Points on a hilly landscape, in no order, each with its height.
From any point a climber steps to the highest of the 5 points nearest to it. It stops when none of these is higher. Distance is the straight distance between rows; heights are no part of it.
K619: -21 11 -32 34 19 -25 -37 10 15 -29 -14 -4 27 2 -21 2 -1 -19 13 -8 -24 -15 -24 -26 -29 -4 51 -14 -9 -20 30 -6 5 4 15 0 24 -30 -50 5 -35  (h 77.8)
K807: -1 -5 -4 9 28 -27 -42 -13 -17 -5 -22 8 20 -6 -14 1 -42 -9 -12 21 -46 -4 2 -4 7 8 49 0 22 -1 -7 18 2 -10 -23 11 -18 -35 -6 26 -21  (h 86.4)
K109: -38 25 -4 -11 -40 18 18 14 14 13 -6 -17 8 7 12 8 1 -9 44 -8 20 47 -10 16 3 -27 47 -3 26 2 -14 -20 -4 -1 35 14 9 3 -27 6 17  (h 62.4)
K955: -15 -11 -12 12 29 -18 -40 10 27 -3 6 22 -1 -9 -18 -5 -15 -25 -10 -11 -17 -5 17 1 -9 -26 23 -6 21 0 7 16 10 -26 10 -9 6 -8 -29 4 -28  (h 76.5)
K875: -3 36 -7 12 -1 49 27 -12 -10 19 17 -2 -33 6 20 8 25 23 -14 -13 15 -22 -8 18 -2 -1 -18 32 5 -8 -24 -8 -1 17 -11 -16 -19 25 -4 -32 27  (h 64.9)
K190: 32 -22 47 0 -3 -31 0 -19 12 22 20 -12 17 23 25 10 -6 -3 30 13 13 14 18 -12 -4 33 -44 13 -18 -28 19 21 6 12 -13 7 -11 3 28 -14 17  (h 50.4)
K539: 15 -25 6 15 3 -20 5 16 2 6 -24 3 10 14 4 -2 -2 -12 51 8 24 5 14 -48 -52 40 -16 17 -55 12 42 7 -5 -10 7 -9 9 23 31 -34 13  (h 78.9)
K603: -15 -2 -5 3 -36 15 -25 9 14 -4 7 -20 -2 -12 -20 15 -9 -15 -2 -11 -19 1 -25 21 21 -16 26 -5 22 1 -25 -39 -4 4 -3 15 29 1 -27 20 -11  (h 82.6)
K944: -8 21 -9 -11 -51 17 -4 1 23 18 -11 -18 5 -5 12 -6 5 -23 3 -16 -7 17 -29 4 25 -42 20 -11 25 27 -25 -35 14 -8 9 4 1 14 -24 28 -4  (h 62.7)
K153: 11 0 1 -12 -14 -6 -42 -16 -3 -17 -23 11 14 -23 -31 -3 -4 18 -25 18 -26 -29 12 23 48 8 17 -33 30 15 -41 1 19 15 -25 13 -32 0 4 21 -9  (h 45.9)
K343: 34 9 -7 -5 -35 2 2 -12 -12 -20 -42 6 0 -8 -11 22 -11 15 -5 23 -22 -6 -9 0 57 2 10 -22 10 24 -57 -16 0 14 -31 12 -17 -5 27 44 -11  (h 31.8)
K75: 11 -23 -15 34 60 -34 -4 3 5 20 27 30 -18 -27 10 -18 25 -4 -1 -19 -1 10 -14 -18 -31 17 -24 6 2 0 37 5 -25 6 -8 -12 38 -21 -7 -30 0  (h 85.8)
K746: -2 -12 4 9 3 0 -9 -10 14 1 1 3 1 -6 -12 0 -21 -7 -10 3 -28 -15 5 -1 16 0 19 -3 22 4 -21 -13 5 25 -22 32 -21 -2 2 4 -24  (h 63.2)
K219: 4 -2 -7 18 39 -38 -37 8 13 1 -6 10 17 -7 -3 2 -37 -13 -5 22 -16 -16 23 -28 -28 2 37 -10 -12 -25 33 17 15 10 -9 13 -17 -8 -15 30 -15  (h 73.1)
K406: -36 2 -3 44 9 -31 -18 15 20 0 3 -30 -5 22 -9 5 -14 -8 26 -10 0 -6 7 -17 -38 3 38 7 -33 -8 28 -16 -18 -3 18 20 17 -6 -46 18 -20  (h 74.0)
K904: -20 31 -5 -14 -12 59 39 17 -10 3 11 -11 -28 15 10 5 18 6 -14 -5 4 -5 -17 23 -5 -31 19 32 5 2 -35 -20 -26 15 12 -1 -2 19 -26 -27 6  (h 64.4)
K228: 42 -14 10 -18 -23 -26 -9 -21 20 14 10 20 3 -37 15 -20 33 37 -29 28 12 -8 17 1 45 -18 -47 -17 12 -2 -20 8 15 -12 -5 -22 -24 14 9 15 2  (h 44.4)
K691: -6 -35 -7 13 22 23 -10 7 0 -18 16 33 -26 -16 -12 -24 16 -1 -63 -17 -4 1 -1 1 -23 -13 -38 17 37 15 20 18 15 -10 3 -33 12 8 -19 -22 -8  (h 78.6)
K22: 6 3 16 -4 -18 -9 5 -13 0 16 -17 -24 2 1 2 20 -25 11 29 1 -12 3 11 -4 32 13 0 9 -15 7 -9 -13 3 25 -9 30 -7 -4 1 24 -15  (h 46.0)
K262: -5 18 9 -38 -59 10 31 11 25 2 3 -12 0 4 -1 -3 -10 -43 11 -8 20 25 7 16 3 -21 54 -21 28 31 -16 -26 12 -4 10 26 -7 3 -36 18 18  (h 46.6)
K324: 11 25 -11 -11 3 84 24 2 -22 -4 9 0 -48 26 -13 -18 8 6 -42 -9 8 -7 -14 15 -4 3 1 51 14 18 -19 1 -11 2 -4 -19 17 20 9 -4 23  (h 86.6)
K977: -10 27 3 8 -31 42 4 -9 -15 3 -6 -10 -25 -5 7 2 33 18 -45 -15 -13 0 -6 23 28 7 -11 34 11 -18 -32 -26 -5 17 4 -30 -5 41 -2 -10 -7  (h 60.4)
K155: 0 -20 -21 -34 8 35 -38 31 2 -27 -21 17 -22 8 -23 -32 -1 -6 -75 -1 -11 -3 -34 20 11 0 -2 -17 39 20 18 1 9 5 26 -54 17 24 1 -7 11  (h 73.0)
K785: -15 28 44 5 -16 24 27 -11 -17 11 7 6 2 49 11 17 -26 -12 59 8 11 2 25 -4 -14 14 6 6 -63 12 35 6 -14 -32 40 -5 -20 27 50 -17 -3  (h 60.1)
K420: -42 10 -24 -18 -4 55 50 21 -8 23 -18 4 -30 44 -17 -14 -22 -3 48 -31 40 4 -29 11 -42 -20 -2 -13 -13 4 5 13 -2 -26 44 -17 -3 -31 18 -2 33  (h 74.9)
K345: -31 -8 -15 3 38 29 -17 22 12 -10 10 -12 -4 -7 -23 -4 15 -27 -12 -20 -3 -8 -32 18 -26 -12 6 20 15 6 8 -3 6 -3 26 -15 39 -11 -42 14 -35  (h 81.5)
K665: 3 -4 16 0 -23 -7 19 -10 -14 -1 -18 -20 19 -5 24 22 -28 2 32 16 -43 -3 11 -4 50 4 2 -14 -10 -2 -32 -6 -4 22 -24 51 1 -14 15 1 10  (h 39.8)
K341: 29 -9 8 27 -6 -38 -16 5 -17 -19 10 -7 34 20 -9 -13 -31 5 30 41 -1 19 8 -47 -26 27 -12 2 -46 -5 56 19 -15 11 11 10 19 23 23 -33 27  (h 83.4)
K184: 26 11 -19 2 3 40 47 14 -33 10 22 25 -22 1 14 -16 17 2 -21 -41 22 -8 -9 -5 -24 11 -34 41 18 4 -11 8 11 10 0 -12 24 -4 16 -47 18  (h 64.5)
K728: 13 -26 28 12 23 -53 -48 -6 -6 16 27 -12 30 -5 -3 -4 -19 -11 5 30 -4 8 19 -21 -14 8 7 -4 -7 -29 34 23 5 20 -26 16 -33 -6 13 15 18  (h 58.1)
K700: 25 50 4 -18 -24 35 22 -27 10 1 4 5 -5 6 34 14 34 23 -19 12 -3 -18 12 7 43 -4 -17 12 9 -24 -49 -20 3 15 -21 -18 -39 28 -10 -4 23  (h 35.1)
K789: 14 -8 55 4 -4 -5 22 -17 0 18 17 14 8 -1 23 3 20 -8 12 12 33 21 16 -9 -22 26 -41 38 -22 -13 -2 -5 5 9 -3 -1 15 5 33 -38 28  (h 70.0)
K381: 1 -19 13 5 36 -44 -42 -3 23 -15 -1 1 14 -9 -7 -21 -23 -4 -16 11 -3 -18 26 -7 -22 13 12 -6 16 -22 9 30 12 -10 -19 -13 1 7 -3 -3 -18  (h 74.6)
K485: 4 6 -1 3 -10 21 6 12 15 4 2 -6 -15 -7 -11 -1 -10 -1 -13 -26 13 1 -3 18 -14 -13 13 22 -11 11 -15 -8 6 15 4 1 15 15 -28 -19 -13  (h 64.8)
K265: 3 -16 -18 -12 14 41 -26 6 2 -15 -3 -1 -28 -22 -12 -12 0 -5 -54 -8 1 -1 -29 13 12 -5 -3 12 30 17 10 -13 5 -21 11 -19 23 22 -10 13 -27  (h 79.3)
K794: -41 7 -7 12 -7 7 1 29 19 2 -9 -11 -8 22 2 15 1 -32 19 -24 12 19 -23 0 -17 -5 45 3 -13 30 14 -6 -4 -9 40 -7 2 2 -18 0 8  (h 73.8)
K569: -3 36 3 1 -43 19 11 -21 -5 -19 -12 -33 15 -7 -1 2 16 12 14 -7 -18 15 -17 19 40 -23 25 -23 25 11 -42 -24 13 7 -9 2 -14 14 -6 15 -7  (h 38.0)
K708: 5 -13 10 6 23 -19 -9 -3 -11 36 13 -6 -5 -27 18 -4 14 -4 10 3 45 26 22 -11 12 -28 -70 -9 28 16 15 40 -22 3 -25 1 7 -19 26 -17 7  (h 76.3)
K645: -28 3 19 -1 -27 -19 21 14 16 10 1 -1 7 28 22 20 -15 -5 28 19 -4 26 23 0 -13 14 30 6 -49 15 37 -9 -5 13 20 44 -15 10 8 3 1  (h 58.0)
K951: 11 -9 42 -2 -3 28 56 -31 -13 20 12 23 -11 13 35 29 14 20 30 3 51 -1 32 11 -11 20 -33 42 -9 -23 0 -7 -8 8 -6 13 -7 -5 28 -30 29  (h 52.3)
K938: -35 -5 -30 27 20 -15 7 39 -17 -8 -24 11 -14 12 -7 9 -5 17 28 -38 17 -8 -46 -44 -46 33 -2 -28 -29 -12 45 15 -21 -7 56 -12 26 -15 -17 -12 21  (h 81.3)
K311: 21 -39 17 27 34 -12 -3 -12 -8 14 17 22 -25 -20 8 -31 11 -8 -26 -7 19 22 11 -14 -18 -1 -54 -6 35 21 8 27 -14 -5 -14 -7 28 -12 -4 -18 -1  (h 82.2)
K88: 34 -29 32 11 24 -15 6 -9 -19 17 26 19 -27 -13 7 -1 22 -13 11 -1 24 43 17 -16 -11 4 -59 19 -6 -8 8 17 -18 -10 -12 -15 4 -4 10 -10 10  (h 72.6)
K644: 23 16 -10 -13 -18 0 6 -12 9 -26 -11 33 42 -9 17 1 29 43 -26 44 -22 -31 26 7 53 -6 -23 -52 -12 7 -37 -6 6 -10 -12 -43 -40 7 42 14 -2  (h 5.3)
K210: -19 -15 -9 3 38 8 -43 17 4 -6 -15 2 -22 -21 -11 -8 6 -15 -33 -13 -4 -19 -32 16 -14 -2 22 24 39 -1 37 -2 13 -14 25 -24 22 -9 -38 7 -27  (h 86.2)
K27: 1 17 -18 -27 -33 39 -28 4 4 -12 -17 -17 10 6 -16 -8 -3 34 -47 12 -29 -16 -34 9 47 -13 17 -4 14 7 -33 -27 8 -11 -6 -58 -8 21 13 7 -29  (h 83.2)
K194: 21 29 6 -13 -21 -17 43 -37 -11 -25 -41 -25 21 -15 3 10 11 17 4 11 -27 -35 17 17 62 8 2 -17 -22 7 -37 -27 -15 32 -23 15 -14 -6 23 23 7  (h 23.3)
K288: 16 -13 5 -17 -1 -11 -6 -13 10 -15 -5 -8 9 -9 -18 1 -16 13 2 26 -33 -30 17 6 30 8 -8 -5 16 -9 -45 4 2 21 -25 27 -8 7 -4 24 -10  (h 47.6)
K199: 34 -19 7 -10 9 -48 -15 -17 9 -5 16 9 28 -17 -9 -14 9 3 -25 31 -10 -5 35 10 33 -7 -32 2 6 -9 -6 16 27 -13 -25 10 -44 5 8 31 13  (h 87.6)
K159: 43 5 10 -27 -13 -7 -1 -34 0 9 19 -7 6 -22 30 -6 24 23 -21 28 -14 -19 30 27 49 1 -23 1 4 -4 -23 -2 21 13 -12 -21 -39 2 17 19 -2  (h 24.8)
K533: -21 -1 -9 -20 -39 -6 -10 20 15 -8 8 -10 7 -6 2 6 -14 -26 37 -10 8 15 -33 2 -1 -29 52 -37 27 18 19 -34 11 -12 8 9 27 -24 -40 10 8  (h 68.6)
K818: -15 -22 -18 19 21 -10 17 23 5 4 1 20 -14 -8 1 -5 15 15 -3 -43 12 2 -43 -36 -49 36 1 -15 -30 2 18 15 -25 -7 35 -6 36 -4 -13 -26 -9  (h 79.5)
K26: -16 10 17 -21 -35 8 26 10 2 8 -20 -13 6 -3 23 20 -29 -32 46 -14 -8 33 -8 19 26 -37 48 -42 14 28 -23 -35 7 10 7 51 -7 -9 -13 6 0  (h 28.4)
K817: 17 -28 20 29 46 -38 10 1 -10 35 3 18 10 4 4 -16 19 -22 25 22 17 36 -2 -47 -44 12 -43 -18 -32 -6 33 26 -14 3 -10 -5 25 -2 23 -8 5  (h 84.3)
K805: -15 14 10 10 -46 -23 6 -7 7 9 -18 -21 10 -3 -16 22 -25 -13 32 -5 -7 -3 -13 -6 30 4 33 -20 -11 4 -13 -24 -7 10 -19 40 -7 -7 -10 8 -10  (h 49.0)
K741: 24 -23 12 24 32 -22 -7 2 8 36 36 9 -1 -19 9 -10 18 2 -2 2 34 28 1 -1 -8 -7 -61 11 10 -4 18 15 -21 -8 -28 12 10 -15 13 -18 -9  (h 80.4)
K964: -32 26 -30 -5 -12 61 56 27 -27 15 4 -2 -34 44 15 -8 19 6 -1 -18 39 2 -9 29 -35 -19 -9 20 0 3 -31 9 -13 -15 9 6 17 -1 -9 -18 25  (h 70.1)
K949: 8 -13 14 1 2 -44 -31 6 0 16 7 -7 16 -27 3 2 19 8 -32 13 19 4 30 1 28 -14 -38 -13 19 6 1 56 8 -19 -30 18 -23 8 11 2 2  (h 88.9)
K438: -17 4 -49 25 50 -25 -12 24 12 -27 -5 0 5 7 -11 13 13 4 4 -42 0 -9 -42 -16 -30 12 8 -18 -21 -20 35 23 -3 -13 25 -27 49 -41 -27 -10 -15  (h 78.2)
K834: 5 -13 1 -41 -59 17 2 -12 -5 -1 -1 -7 1 -13 9 0 -13 -33 28 -14 12 10 -30 -4 4 -25 34 -33 55 21 -2 -47 15 2 -6 18 18 -9 -15 19 18  (h 56.9)
K385: 1 1 -14 21 13 -20 -24 -4 0 5 -23 -1 21 -19 -19 -3 -26 -15 15 13 -52 -6 10 -13 12 3 35 -14 28 2 -11 3 11 -1 -32 28 -15 -12 6 31 -16  (h 75.9)
K215: 19 -31 21 6 22 -37 -18 10 33 20 16 9 -2 -16 -8 -4 1 -11 15 16 -3 7 21 -14 -10 13 2 27 1 -18 4 2 7 -5 -10 22 -14 2 0 9 12  (h 70.4)
K427: 24 -17 -5 -24 6 -37 -31 18 11 -26 1 7 37 -11 -8 -32 17 31 -28 31 9 -13 41 13 38 -11 -29 -36 22 -11 -3 28 12 -30 -16 -29 -38 -3 16 17 15  (h 66.3)
K270: 21 -18 10 25 31 -34 -25 4 -11 12 35 -10 23 -2 2 -5 -1 -4 7 32 5 28 12 -39 -45 14 -31 -13 -12 -11 55 23 -24 5 -11 17 6 -1 6 12 14  (h 75.1)
K351: 23 -23 -40 34 31 -23 -3 19 5 -33 -13 4 4 20 -6 -5 -4 16 20 6 28 -11 -8 -41 -55 3 -12 -11 -47 -20 60 11 -21 6 15 -11 36 1 0 -18 19  (h 76.6)
K507: 18 -9 -2 -13 0 -42 -13 -11 -6 -13 -5 6 27 -20 -19 -8 -27 -8 -14 32 -32 -12 35 -4 29 3 17 -39 27 0 -28 15 18 8 -41 20 -20 -16 17 42 10  (h 54.9)
K864: 5 -14 2 -2 20 -53 -32 2 -24 -12 -41 10 36 6 -22 2 -39 -5 -8 21 -41 -13 0 -23 11 16 41 -4 33 -8 31 40 21 -7 -53 26 -22 -40 12 24 -2  (h 57.8)
K779: -21 0 5 24 -5 -32 -8 13 9 -1 -6 -6 18 15 -7 9 -32 -7 24 -1 -16 4 4 -21 -16 12 26 18 -34 -9 18 -10 -16 10 14 19 0 7 -8 1 -19  (h 67.7)
K217: -8 -26 -12 14 8 6 29 3 -5 -1 17 32 -38 7 7 1 -1 -4 -11 -14 13 -2 -2 0 -23 23 4 20 -7 7 -9 4 -8 4 27 -9 25 -9 -6 -24 -7  (h 69.9)
K393: -2 -9 -13 -45 5 1 -39 38 11 -45 -24 7 19 -9 -15 -35 7 33 -65 18 -1 -5 -3 1 25 -9 -11 -52 23 3 7 -4 20 -11 -22 -30 -4 30 11 1 -13  (h 67.4)
K872: -13 9 -15 -21 -9 37 -32 8 -12 -16 -27 -26 -18 -4 -25 -11 18 3 -47 -1 -13 -1 -45 26 23 -25 -12 8 40 13 -3 -24 3 -10 7 -35 19 31 -4 20 -19  (h 71.7)
K255: -6 26 3 -2 -29 19 24 -13 23 13 -4 -16 -4 -1 3 1 -8 -13 7 -15 -3 1 -4 16 19 -29 37 -8 14 20 -26 -30 -18 26 -14 26 -15 19 -29 20 -10  (h 86.9)
K471: 46 28 17 -31 -21 -4 17 -52 7 -4 -19 -7 27 -3 29 15 36 34 3 14 3 -37 44 10 48 -3 -33 1 -25 -16 -48 -13 -2 14 -26 7 -25 9 26 26 17  (h 18.2)
K303: 16 -23 -6 10 30 36 23 -25 -35 6 24 34 -48 9 3 -16 8 -5 -24 -22 13 4 -9 -7 -27 7 -33 10 15 1 -3 7 6 17 2 -28 21 -5 16 -40 22  (h 66.1)
K997: -16 14 -47 43 22 -17 0 25 -36 -27 -41 3 10 4 -20 -2 6 25 21 -30 20 -29 -32 -35 -58 21 -1 -37 -24 -23 59 0 -8 14 42 -19 41 -10 -20 -25 6  (h 79.4)
K952: 12 8 13 4 -20 12 10 -31 -3 -22 -1 -5 -16 -1 7 0 13 32 -14 2 -25 -7 17 21 47 3 7 -9 -6 -8 -45 -14 3 23 -15 -9 -28 16 8 19 -1  (h 18.6)
K980: 34 22 0 -18 -9 23 20 -43 -16 -3 22 10 6 -11 18 -9 28 27 -6 14 7 -12 14 9 37 -11 -23 19 3 -13 -32 -33 -4 14 -13 -23 -27 19 16 6 7  (h 22.0)
K781: -43 0 -5 12 -16 5 15 36 15 20 -16 11 -5 47 -2 22 2 -11 55 -26 24 18 -21 -20 -33 -6 26 -29 -33 18 29 15 -26 -22 62 8 9 4 15 -1 5  (h 82.1)
K299: -9 7 30 21 -12 -4 18 2 4 23 -13 -8 1 38 12 15 -25 -11 54 13 9 3 -6 -20 -9 12 7 11 -78 1 27 6 -12 -6 12 18 -4 20 25 -24 9  (h 73.2)
K814: 35 -10 15 -14 25 -10 33 -12 -13 13 22 -1 12 -4 36 -2 26 15 20 19 47 18 21 29 15 0 -60 23 24 -29 -23 -9 -9 5 -16 6 -18 -8 41 3 32  (h 29.2)
K375: 26 -10 -4 -9 9 32 7 -3 -15 -5 0 -7 -14 -20 -8 -20 21 20 -49 -6 4 -2 1 19 14 -13 -18 21 21 -4 -7 -7 19 -20 0 -38 1 5 2 -13 3  (h 84.4)
K441: -3 29 -12 -15 -32 48 9 -10 -4 7 16 -35 1 10 -2 -1 15 7 -39 -8 4 20 -36 32 23 -32 19 8 15 10 -33 -37 5 -15 -3 -37 -12 14 4 23 18  (h 62.8)
K360: -9 21 -30 22 0 72 54 13 -25 2 12 20 -30 17 8 -9 2 6 -7 -22 19 -14 -15 26 -8 7 -18 32 16 -5 -24 -4 -25 2 -3 4 8 -1 20 -50 26  (h 69.6)
K882: -4 8 11 -6 -25 1 16 -19 0 4 -14 -28 9 11 27 10 -30 2 36 5 -20 5 10 -2 14 10 26 2 -36 22 19 5 -18 9 5 42 -26 11 14 -12 -24  (h 46.5)
K976: -14 13 -9 3 -9 45 38 5 -12 10 24 15 -48 7 14 3 13 2 -5 -31 22 2 2 28 -13 1 -4 51 7 -9 -12 -11 -10 13 3 -11 19 9 -15 -20 1  (h 77.4)
K510: 12 -12 1 4 -2 -19 -11 -16 -5 5 -14 -1 29 -7 -9 4 -40 4 6 32 -38 4 21 -20 13 28 14 -2 -10 9 -3 0 9 25 -25 39 -25 -1 -12 43 -12  (h 61.3)
K719: -8 -4 2 31 65 -27 -31 20 17 -19 25 11 -10 -22 -20 -8 -3 -14 -31 -16 -5 -8 9 -8 -27 -2 5 12 12 -8 27 -2 3 -12 -9 -20 17 -29 -20 -15 -3  (h 76.4)
K537: 13 -27 17 18 38 -9 7 9 20 13 13 30 6 -8 2 -1 5 -5 9 -5 19 1 -5 -15 -36 18 -36 13 -16 -7 22 -1 -7 7 -3 -5 28 -1 7 -28 24  (h 91.5)
K313: 5 33 31 2 -24 8 30 -4 2 32 2 8 2 33 16 25 -1 4 20 -9 18 9 33 -8 -18 13 -5 19 -45 -7 -5 17 -9 -2 12 8 -20 8 27 -29 17  (h 48.1)
K200: -37 3 -19 0 -7 0 26 33 10 -2 -36 7 -3 26 -31 13 -7 3 48 -28 37 21 -20 -26 -26 12 10 -27 -52 -15 29 -5 -38 -24 59 5 6 -1 9 -8 4  (h 83.9)
K743: -23 1 -44 -6 6 32 33 24 -18 0 -1 6 -20 11 -15 29 -6 6 2 -39 13 18 -26 10 -47 21 11 -12 -27 -6 6 18 -14 -14 38 -3 38 -14 -18 -19 4  (h 77.1)
K98: 29 5 16 -1 0 36 47 -22 -11 10 16 23 -20 -15 9 5 25 16 -6 -1 28 12 26 -4 4 8 -45 44 17 -13 -14 -10 -17 1 -7 -14 4 6 12 -37 22  (h 90.6)
K614: -28 -6 -23 -4 -4 57 53 14 -4 5 2 19 -46 20 4 -3 -4 -2 -4 -40 10 8 -30 14 -30 7 -13 14 -5 6 -16 12 -7 -7 28 10 11 -4 -1 -22 17  (h 73.9)
K378: 9 -14 -14 24 47 -41 -32 5 4 -5 17 6 16 36 4 -19 -3 6 4 19 -15 -5 11 -44 -33 17 4 6 -30 -11 39 6 4 1 -10 -9 0 6 9 -7 1  (h 84.5)
K429: -39 2 -39 1 9 8 9 20 -10 0 -5 -15 -14 18 -16 21 8 -2 14 -40 30 -4 -48 2 -31 -4 22 -1 -7 20 33 3 -10 2 32 -5 34 -43 -45 2 3  (h 75.0)
K354: 8 26 7 -15 -20 -2 12 -37 4 9 16 -15 3 -1 4 10 4 5 15 13 0 -3 30 17 6 23 -29 12 -19 0 -34 2 10 30 -9 23 -27 21 -8 4 9  (h 25.9)
K720: -24 -1 -22 -2 8 -11 -48 13 7 -33 -7 -12 10 -18 -27 6 -14 -17 -21 -12 -25 -27 4 17 -5 -12 42 -20 35 -9 14 23 29 -15 -18 -4 10 3 -28 15 -34  (h 77.0)
K298: -33 9 -22 -6 -16 -3 -42 7 11 -10 4 -42 10 -36 -23 -5 -25 -18 1 -8 5 16 -38 5 -12 -35 46 -25 44 -1 15 -20 6 -31 18 16 22 -39 -31 21 -30  (h 71.5)
K724: 7 50 -9 1 -26 37 9 -22 -9 -14 -4 -24 7 20 7 4 36 29 -42 7 -29 -16 -30 6 33 -2 9 5 15 -13 -38 -37 1 -5 -16 -51 -25 28 9 0 -2  (h 57.0)
K542: 9 -30 18 -12 40 5 -24 17 10 -1 -7 11 -13 -22 -6 -18 18 -11 -53 -3 4 8 2 -1 18 -4 -33 -2 23 0 8 26 17 0 2 -41 7 -1 -7 -13 -9  (h 75.3)
K232: -15 4 15 -1 -16 -34 -11 -3 -15 -15 5 -18 23 30 9 13 -33 -4 47 23 -11 4 9 -13 -14 31 1 22 -56 -5 34 11 -9 8 -7 13 -31 16 27 -4 28  (h 66.0)
K773: -7 -8 4 27 32 -6 -14 10 6 5 18 -2 -1 2 -7 5 -11 -13 4 -4 -9 8 7 -4 -33 2 14 23 -26 11 -3 -4 -2 14 2 -1 15 -2 -28 8 -26  (h 71.0)
K927: -4 -16 7 -15 6 -34 -55 14 26 -39 -11 25 23 -10 -23 -10 -12 3 -36 28 -29 -18 39 8 9 -3 30 -29 38 6 -4 19 15 -21 -19 -2 -7 9 -7 -1 -30  (h 74.2)
K252: 31 19 9 -33 -3 -7 15 -41 -5 -21 3 -6 29 7 13 -12 34 44 -19 2 -16 -25 9 9 47 -6 -24 -24 1 -16 -49 -19 16 -3 -20 -30 -42 6 28 8 11  (h 12.7)
K903: 8 -9 13 -9 1 -25 -18 -6 4 23 16 -7 -2 -32 22 3 20 -4 -29 10 30 12 26 5 20 -34 -63 -15 41 -11 17 41 -2 -22 -14 -4 -26 -12 25 -2 6  (h 73.3)
K208: -8 24 -16 -16 -6 48 0 5 -3 -9 1 -11 -31 8 -29 -6 12 -5 -33 -22 -10 1 -39 25 8 -19 3 40 9 -8 -17 -15 -3 -15 37 -24 25 25 -27 4 -8  (h 76.8)
K36: -17 27 10 -12 -8 16 17 -7 -1 15 5 5 -7 8 17 8 -5 9 16 -20 5 13 4 12 -11 4 1 18 -17 -9 -21 -9 13 16 9 13 -3 21 -6 -19 -13  (h 46.4)
K268: 26 -17 22 -18 8 -21 1 1 10 15 20 -2 -10 -16 11 -10 20 -10 -10 39 6 2 21 -6 -6 14 -31 25 15 -3 9 -3 -1 28 0 -7 -8 3 19 -4 -3  (h 52.7)
K758: 9 -25 20 19 20 -51 -17 -12 -7 13 11 -5 6 1 -11 -18 -7 -4 22 27 -11 -5 17 -25 -7 9 -19 24 -48 -17 34 8 -5 -5 -17 13 -8 7 29 -7 2  (h 68.3)
K135: -29 -24 -22 27 32 1 -15 21 8 -7 11 7 -17 -20 -8 6 0 -10 -12 -37 -17 -15 -20 5 -38 8 -10 17 -12 12 8 5 15 2 23 -2 43 -12 -32 -7 10  (h 77.2)
K930: -47 5 -15 -18 -34 17 7 11 19 -14 6 -30 1 0 17 18 4 -21 28 -21 20 9 -42 17 -20 -28 41 8 15 13 7 -23 3 -2 23 12 11 -9 -22 12 1  (h 66.2)
K943: -2 -7 -16 -17 -19 10 -32 13 13 -13 -9 -12 -3 -1 -23 -11 8 17 -37 9 -22 -17 -8 34 18 -10 9 6 29 7 -15 -12 16 -10 -9 -25 -4 23 -18 0 -16  (h 67.3)
K764: -39 11 22 13 -26 35 48 28 -4 29 -13 14 -7 47 -9 15 -27 -11 49 -18 34 25 -9 8 -38 -20 30 -2 -60 5 -6 12 -13 -30 42 -1 -21 -1 35 5 -5  (h 70.3)
K529: 11 -24 -12 8 26 18 21 -4 -50 8 39 37 -40 -13 2 -23 18 -2 -26 -12 7 15 -27 0 -20 35 -23 -1 34 26 4 12 -2 -4 17 -6 44 -21 1 -20 -1  (h 66.7)
K90: -23 18 -17 14 10 -4 -62 9 14 -23 0 1 21 -23 -10 4 -28 -37 -8 -7 -10 -11 -42 5 4 -27 52 -44 51 -7 44 10 17 -45 -7 1 32 -53 -48 25 -40  (h 73.6)
K318: 27 -21 0 -5 3 -25 -18 -10 -13 -13 6 21 39 -26 -12 -12 2 14 -34 25 1 -11 23 2 41 -3 -28 -37 8 0 7 30 22 -17 -17 6 -25 -11 12 36 8  (h 64.3)
K356: -9 -18 -10 1 -5 3 21 9 12 1 -12 11 -10 35 4 22 -11 -1 33 -16 13 3 -1 -19 -42 18 7 -10 -53 -8 15 9 -18 -18 47 1 5 19 14 -16 7  (h 90.7)
K64: -11 6 8 -19 -29 4 36 -31 -22 -2 -32 -28 18 6 21 26 -44 -6 56 12 -28 -17 5 16 49 -1 23 -4 -46 35 -21 -3 7 23 -15 34 -21 -10 21 7 10  (h 37.8)
K33: -18 7 14 -5 -9 6 2 -1 8 17 6 -4 -10 27 32 -5 8 -2 23 -3 3 7 24 -5 -15 20 16 22 -16 5 -17 -11 -15 6 16 18 -10 11 -14 -12 -3  (h 51.4)
K766: -38 -8 -1 19 -8 25 37 37 -6 29 -26 6 -19 38 -15 11 -14 0 48 -5 29 10 -5 -6 -52 5 20 -8 -39 10 4 15 -6 -35 51 -6 -4 -13 21 -24 2  (h 81.1)
K340: 37 55 -18 -16 -18 15 41 -61 -18 -20 -18 -6 5 -12 13 14 23 25 -14 20 -32 -17 14 0 65 1 -13 -48 -26 15 -34 -29 -5 13 -30 -8 -30 -7 31 28 17  (h 19.4)
K595: 39 33 23 -27 -16 9 44 -36 -1 6 17 -14 4 -16 53 13 29 27 14 19 15 -16 27 13 27 5 -33 25 3 -24 -20 -16 10 13 1 1 -12 -3 15 -13 11  (h 21.7)
K637: 4 -16 18 1 14 -40 -23 -10 -6 28 23 -4 15 -13 13 -10 -1 -14 -12 21 16 12 23 -16 5 -9 -38 11 1 -9 0 21 -1 -24 -27 3 -10 -9 14 20 13  (h 69.2)
K308: 11 -14 9 12 37 -59 -24 4 13 21 27 26 -8 -12 -10 -23 3 -26 8 6 -2 20 23 -11 -36 7 -26 3 5 -5 38 7 3 3 -1 -2 31 -14 -3 -2 -4  (h 82.4)
K366: 17 -19 15 -7 28 -54 -33 5 2 -1 1 6 37 -16 -36 -9 -19 -2 -13 25 -19 -18 31 -16 22 6 16 -17 18 4 18 27 27 6 -44 20 -18 -24 -4 20 -11  (h 62.5)
K900: 7 25 13 -4 -27 33 -3 -8 -8 -22 3 -10 1 12 -3 -14 34 13 -9 -2 -14 -20 -2 29 22 -14 6 18 -11 -8 -28 -33 6 13 -6 -13 -26 27 -14 5 -25  (h 36.7)
K461: -4 6 -11 2 -33 -17 4 6 -16 -16 -35 -8 22 -12 9 46 -23 -22 39 10 -34 15 -3 23 28 -13 23 -29 18 7 -27 1 -10 29 -26 66 -7 2 10 22 -4  (h 37.5)
K104: -28 -15 -25 -10 26 7 -46 13 23 -22 1 -9 -4 -16 -9 1 6 -38 -7 -17 -21 -4 -22 -10 -21 -9 30 9 27 0 15 -6 10 -12 4 -17 42 -37 -43 1 -33  (h 81.8)
K891: 22 29 42 -28 -25 -3 18 -26 -7 12 9 -21 -1 0 22 17 -10 13 31 11 -17 -19 43 8 29 18 6 14 -40 5 -14 0 0 46 -2 46 -30 -6 28 13 -3  (h 35.2)
K17: -17 -28 1 -19 22 -7 -56 -4 19 -15 -18 6 -9 -18 -26 -16 -22 -11 -49 2 -17 -7 0 9 0 -10 15 -11 54 -15 10 29 19 -26 -9 -21 9 10 -16 -4 -33  (h 80.5)

Call two points neighbours if one is among the 5 nearest of the other. Go from one point of each pair to the other, from neighbour to neighbour, staying as high as possible. Name the lowest point that can't be avoided.
K976, K210 => K208
K27, K378 => K872
K378, K255 => K298
K537, K807 => K219
K356, K537 => K539
K378, K375 => K691
K210, K375 => K265
